A landscape with many valleys, sampled at points; each row gives a point and its height.
A ball rolls from a point to the lowest of its 5 nearest points, and stops where none of them is lower. Distance is the straight distance between rows; heights are no part of it.
k_239 height 225: [108,112,114,120,108,117,137,181,191,90,100,146,104,110,109,106,143,138,116,168,149,114,140,109,105,131,159]
k_939 height 438: [108,149,164,125,117,96,118,149,126,142,97,94,155,108,160,140,127,94,136,142,133,136,108,152,120,138,147]
k_135 height 332: [110,117,135,135,132,105,135,158,136,118,105,118,170,114,120,127,138,132,133,128,130,131,113,123,128,142,139]
k_884 height 260: [109,134,142,125,118,116,124,180,165,132,92,129,147,113,130,134,127,118,113,158,144,133,132,136,112,139,167]
k_532 height 214: [110,126,144,131,111,109,126,173,151,133,91,119,148,97,125,124,138,109,119,144,133,120,121,140,110,142,160]
k_133 height 191: [119,99,103,120,113,131,153,173,187,72,119,169,85,152,106,93,133,160,155,175,154,110,113,91,87,101,182]
k_190 height 350: [80,152,195,128,100,111,81,178,152,141,99,133,106,124,174,141,123,67,103,173,140,125,149,156,125,108,159]
k_93 height 262: [159,87,108,130,138,145,154,94,110,112,178,146,128,146,96,126,126,141,136,102,122,131,140,113,146,126,102]
k_20 height 415: [142,92,117,150,135,117,150,115,112,104,149,120,148,142,92,125,150,151,161,108,126,134,112,114,128,135,108]
k_320 height 84: [142,186,126,114,142,166,85,73,107,162,140,116,92,137,172,152,94,120,94,112,107,128,143,171,156,108,90]
k_617 height 231: [161,83,101,129,128,151,174,104,93,104,189,161,114,152,105,131,134,151,137,98,109,125,133,92,123,117,108]
k_498 height 450: [163,148,104,117,146,165,115,88,118,152,173,134,109,125,152,171,86,119,83,92,107,143,138,133,163,129,99]
k_286 height 285: [144,95,114,148,137,132,148,94,106,113,156,123,143,146,87,127,143,148,142,103,119,122,129,109,133,137,102]
k_890 height 284: [103,90,106,119,112,135,143,190,184,76,112,166,90,141,110,91,132,166,152,182,170,105,136,101,90,119,171]
k_699 height 99: [150,133,120,126,149,154,136,77,103,127,162,128,145,132,123,119,102,136,112,85,134,136,150,122,148,138,98]
k_3 height 389: [119,207,135,115,137,166,72,60,97,165,138,122,74,145,172,156,113,121,106,106,122,136,146,157,159,102,97]
k_209 height 364: [171,124,108,120,136,154,126,76,90,132,172,140,135,130,116,146,110,134,98,80,119,135,146,127,152,138,95]
k_901 height 252: [113,136,155,132,123,107,125,166,141,143,93,108,145,109,138,124,133,106,124,157,121,133,113,140,128,133,145]
k_301 height 117: [106,146,149,125,114,108,114,174,143,131,90,115,143,94,149,129,119,99,114,155,126,119,134,128,117,138,168]
k_808 height 169: [150,123,115,134,138,139,142,87,98,123,162,132,154,123,105,127,125,136,113,85,125,140,148,108,147,130,109]
k_372 height 326: [155,90,114,134,133,134,142,92,100,127,170,140,151,132,90,132,138,140,138,83,132,131,142,108,143,133,98]
k_344 height 188: [117,98,89,125,117,141,145,191,193,84,121,168,78,154,108,99,132,168,170,179,144,113,109,91,81,109,173]
k_550 height 393: [108,158,173,139,127,104,106,125,119,156,96,87,150,119,152,124,130,98,135,131,124,146,127,164,135,145,128]
k_797 height 382: [138,126,135,144,134,103,134,120,106,141,116,99,169,127,104,130,152,138,127,103,136,134,127,140,149,145,115]
k_464 height 421: [143,171,129,132,131,169,103,74,80,150,144,118,127,131,146,144,99,122,100,89,117,133,157,148,148,128,97]
k_547 height 244: [181,95,96,131,143,157,155,96,107,130,198,159,100,124,117,153,114,131,106,110,113,123,144,102,132,122,97]
k_625 height 243: [94,136,168,117,113,104,105,182,155,138,99,133,122,110,156,128,121,95,97,162,126,115,145,146,109,149,168]
k_799 height 237: [111,141,138,133,119,105,120,156,142,140,96,103,161,114,126,128,138,116,121,136,126,135,115,144,119,148,138]
k_381 height 233: [120,105,111,134,117,107,128,184,171,102,106,141,132,104,114,113,142,135,136,155,129,119,119,115,113,132,168]
k_232 height 223: [144,102,119,139,134,137,129,95,89,117,137,128,165,132,106,118,130,142,126,98,132,129,129,120,148,142,102]
k_362 height 488: [150,86,119,152,129,116,174,116,120,102,155,144,128,151,90,116,152,163,171,115,115,121,101,109,113,117,112]
k_67 height 263: [115,138,150,130,125,97,128,143,129,129,91,99,170,114,129,129,124,112,122,138,129,143,108,142,124,148,130]
k_89 height 446: [163,108,102,135,150,147,133,90,94,131,183,153,136,133,104,136,109,142,109,89,121,130,147,106,139,129,92]
k_755 height 310: [111,152,156,133,134,103,121,140,129,149,99,101,166,123,138,119,143,96,129,134,133,156,120,153,136,155,133]
k_773 height 342: [100,189,188,126,135,105,100,103,83,165,107,82,137,135,160,127,147,96,148,140,131,131,122,155,162,114,123]
k_402 height 58: [181,66,79,124,133,152,172,97,103,133,194,178,87,123,130,170,134,137,128,113,83,140,129,98,117,115,104]
k_705 height 125: [117,179,161,130,138,138,106,87,70,153,111,117,148,148,155,113,128,111,123,101,138,138,128,152,156,134,99]
k_802 height 185: [108,95,104,126,108,117,136,188,192,98,110,159,108,122,114,115,133,150,148,175,147,105,107,108,107,120,166]
k_866 height 304: [110,181,174,135,129,128,104,103,80,158,115,91,151,141,155,126,134,109,139,116,140,142,127,159,168,133,115]
k_715 height 337: [129,202,158,119,125,180,80,59,79,160,141,115,91,147,181,135,134,116,124,118,134,123,147,169,177,106,83]
k_624 height 927: [96,167,198,131,120,106,93,126,122,159,95,93,133,107,193,138,146,79,142,163,132,168,107,161,143,114,140]
k_775 height 315: [115,195,170,118,137,153,93,70,77,157,122,105,123,145,160,130,126,106,135,120,154,128,145,163,165,115,107]
k_38 height 391: [117,105,100,136,122,110,140,181,183,97,100,130,133,122,98,116,137,148,158,152,119,122,91,120,101,129,145]
k_680 height 303: [117,114,106,129,112,106,148,169,154,114,106,117,150,107,114,127,138,143,145,139,127,137,103,122,113,146,140]
k_853 height 333: [139,204,111,120,118,186,62,52,105,181,132,123,63,134,187,160,109,120,111,120,111,120,144,174,167,90,86]
k_39 height 112: [122,113,115,130,129,97,149,156,137,117,105,99,158,115,106,111,146,138,136,132,113,136,110,131,120,140,138]
k_723 height 138: [181,79,87,119,135,148,169,88,92,122,195,174,92,131,125,163,115,135,131,113,98,122,130,92,113,110,102]
k_431 height 330: [106,184,188,135,132,125,98,78,76,162,113,97,130,148,165,130,143,103,152,122,134,130,121,166,168,116,114]
k_294 height 92: [114,89,95,130,112,117,143,182,187,80,106,167,97,138,113,113,139,160,176,165,132,119,88,100,85,100,169]
k_529 height 67: [100,117,135,106,123,126,126,191,161,106,111,131,104,113,118,116,122,117,103,162,165,95,156,119,93,130,174]
k_880 height 306: [120,170,151,128,146,142,126,100,102,151,122,95,155,134,128,109,135,124,114,104,133,139,149,142,154,134,108]
k_960 height 234: [117,96,88,135,118,110,153,175,174,98,113,150,118,138,103,108,151,167,171,162,122,119,83,91,96,113,156]
k_587 height 379: [120,108,102,141,124,98,142,162,150,104,106,115,152,110,94,114,152,144,144,133,128,128,95,123,124,139,132]
k_517 height 91: [128,137,138,129,124,98,129,134,123,139,104,91,169,120,125,117,139,122,137,116,139,142,111,148,126,147,125]
k_492 height 318: [107,168,154,139,131,131,122,104,93,153,114,97,163,127,147,119,135,98,128,124,147,145,122,155,143,136,119]
k_2 height 145: [152,156,130,120,146,152,123,80,104,141,152,119,133,132,130,137,113,125,98,88,139,134,155,144,164,137,101]
k_187 height 319: [135,96,110,138,133,101,149,156,150,112,120,119,143,134,90,132,157,146,167,140,123,129,95,109,107,115,129]
k_613 height 251: [155,85,108,142,134,111,170,97,108,114,172,151,122,152,91,120,156,156,164,95,124,118,125,91,116,119,106]
k_4 height 293: [112,98,96,139,115,95,152,169,179,93,126,146,129,134,105,116,149,152,171,148,124,130,78,115,116,111,141]
k_458 height 245: [110,105,96,113,125,134,139,168,186,62,132,163,80,165,109,87,126,174,154,181,155,97,130,104,63,106,179]
k_993 height 288: [142,156,145,126,137,154,112,77,86,138,134,111,149,132,137,118,114,121,109,98,144,127,152,160,163,149,103]
k_997 height 228: [149,139,109,120,146,173,116,84,102,154,153,127,133,132,123,141,103,128,93,87,118,137,159,121,161,129,93]
k_476 height 111: [131,93,110,138,137,107,163,134,135,121,137,117,163,128,93,118,154,155,165,115,126,136,93,106,114,112,120]
k_875 height 287: [156,159,118,119,133,164,113,83,88,140,152,134,119,136,150,131,97,126,80,84,124,125,151,135,156,132,96]
k_836 height 346: [117,150,162,129,136,124,118,116,103,151,107,88,157,119,125,118,136,117,133,110,139,138,128,153,141,163,118]
k_85 height 289: [94,154,194,131,119,98,93,164,147,153,108,125,119,117,176,144,126,85,108,175,128,124,144,145,117,116,172]
k_398 height 398: [88,143,218,136,104,112,81,166,152,143,116,139,94,126,185,127,116,77,98,173,149,117,190,141,111,119,178]
k_409 height 399: [171,97,88,113,135,151,139,85,109,141,190,156,98,111,139,179,92,131,91,113,88,129,131,106,140,132,106]
k_70 height 419: [167,126,103,122,147,158,126,87,112,156,175,142,103,117,140,177,90,119,82,95,105,136,142,130,143,142,94]
k_162 height 390: [128,102,103,141,125,108,146,171,176,113,109,128,145,112,110,116,128,145,149,144,130,125,89,122,115,128,147]
k_504 height 309: [96,101,122,112,117,130,147,184,182,97,107,144,92,119,118,111,125,145,117,175,157,89,158,108,104,124,175]
k_589 height 221: [144,136,123,123,149,144,140,106,94,131,139,105,160,132,105,119,122,129,127,82,134,138,140,132,154,143,105]
k_357 height 688: [100,169,183,125,120,102,109,144,120,149,96,82,149,118,161,130,136,87,139,137,123,142,116,166,126,130,138]
k_602 height 460: [174,162,97,120,148,163,96,81,123,154,151,135,103,133,165,164,79,119,80,94,88,142,140,144,156,131,102]
k_664 height 238: [102,122,128,124,124,107,130,160,155,125,86,112,161,100,122,124,141,119,128,139,131,136,112,126,111,149,148]
k_710 height 314: [136,106,120,127,139,117,146,111,123,119,133,114,159,133,99,115,136,150,155,106,128,123,124,119,128,139,102]
k_513 height 261: [127,96,96,138,122,96,173,149,157,93,117,138,120,154,107,115,161,179,189,141,118,130,60,100,96,115,124]
k_100 height 239: [87,130,165,110,117,113,118,190,150,120,100,151,109,116,149,118,118,96,97,171,164,104,175,116,96,135,177]
k_132 height 283: [138,87,106,141,130,99,166,147,154,113,125,138,135,146,108,113,150,154,191,133,109,116,81,107,96,120,132]
k_546 height 76: [162,142,103,130,143,165,108,77,99,156,162,141,129,127,137,144,84,123,85,95,101,137,162,128,150,129,91]
k_767 height 259: [93,128,169,126,113,120,108,174,151,124,91,138,117,111,150,127,120,87,99,159,146,109,159,140,105,133,162]
k_644 height 365: [103,97,107,115,116,130,131,183,184,89,114,149,88,154,100,87,131,144,121,176,172,104,151,108,91,120,177]
k_744 height 463: [136,96,110,139,135,103,155,126,132,105,128,130,150,149,85,110,161,161,182,116,113,134,102,112,111,137,117]
k_914 height 352: [91,157,181,130,111,101,100,153,136,147,96,110,128,118,163,138,143,89,120,162,127,140,128,151,121,126,152]
k_140 height 208: [128,82,107,133,125,101,150,169,173,95,122,157,120,140,99,105,146,165,181,153,126,122,71,105,103,108,151]
k_189 height 268: [113,105,111,124,109,111,128,187,163,114,84,138,122,111,117,126,124,134,124,170,142,118,129,132,97,133,160]
k_42 height 153: [155,142,119,127,139,162,129,79,102,139,154,121,140,130,121,137,102,124,92,80,119,134,151,120,162,136,93]
k_436 height 272: [128,196,152,115,128,168,82,63,75,162,129,117,110,145,155,135,130,111,106,102,128,128,157,164,171,109,105]
k_282 height 258: [183,90,86,110,141,155,147,96,109,136,186,165,92,106,123,177,104,134,106,121,90,133,124,103,130,120,114]
k_434 height 108: [128,110,124,135,127,99,152,133,131,128,122,102,154,121,103,121,148,144,154,125,126,131,105,118,129,149,113]
k_600 height 226: [172,87,88,121,135,152,160,96,99,123,192,162,121,136,111,140,120,156,130,96,115,126,138,99,121,123,99]
k_481 height 257: [149,177,110,124,141,178,92,69,107,159,143,127,88,133,176,162,81,118,87,98,90,141,143,145,160,117,99]
k_58 height 242: [90,125,151,119,112,122,120,189,158,118,92,141,120,115,135,114,122,107,102,166,145,113,165,120,94,133,179]

Call two points neighbours if one is among the 5 nearest of the other. Go from one point of each pair to the other, from neighbour to neighbour, staying as low as possible. Name the highest point that can't be avoided.
k_301 and k_517 -> k_799
k_705 and k_301 -> k_710
k_301 and k_320 -> k_775
k_705 and k_699 -> k_993
k_294 and k_529 -> k_239
k_434 and k_301 -> k_664
k_546 and k_699 -> k_42
k_546 and k_402 -> k_286
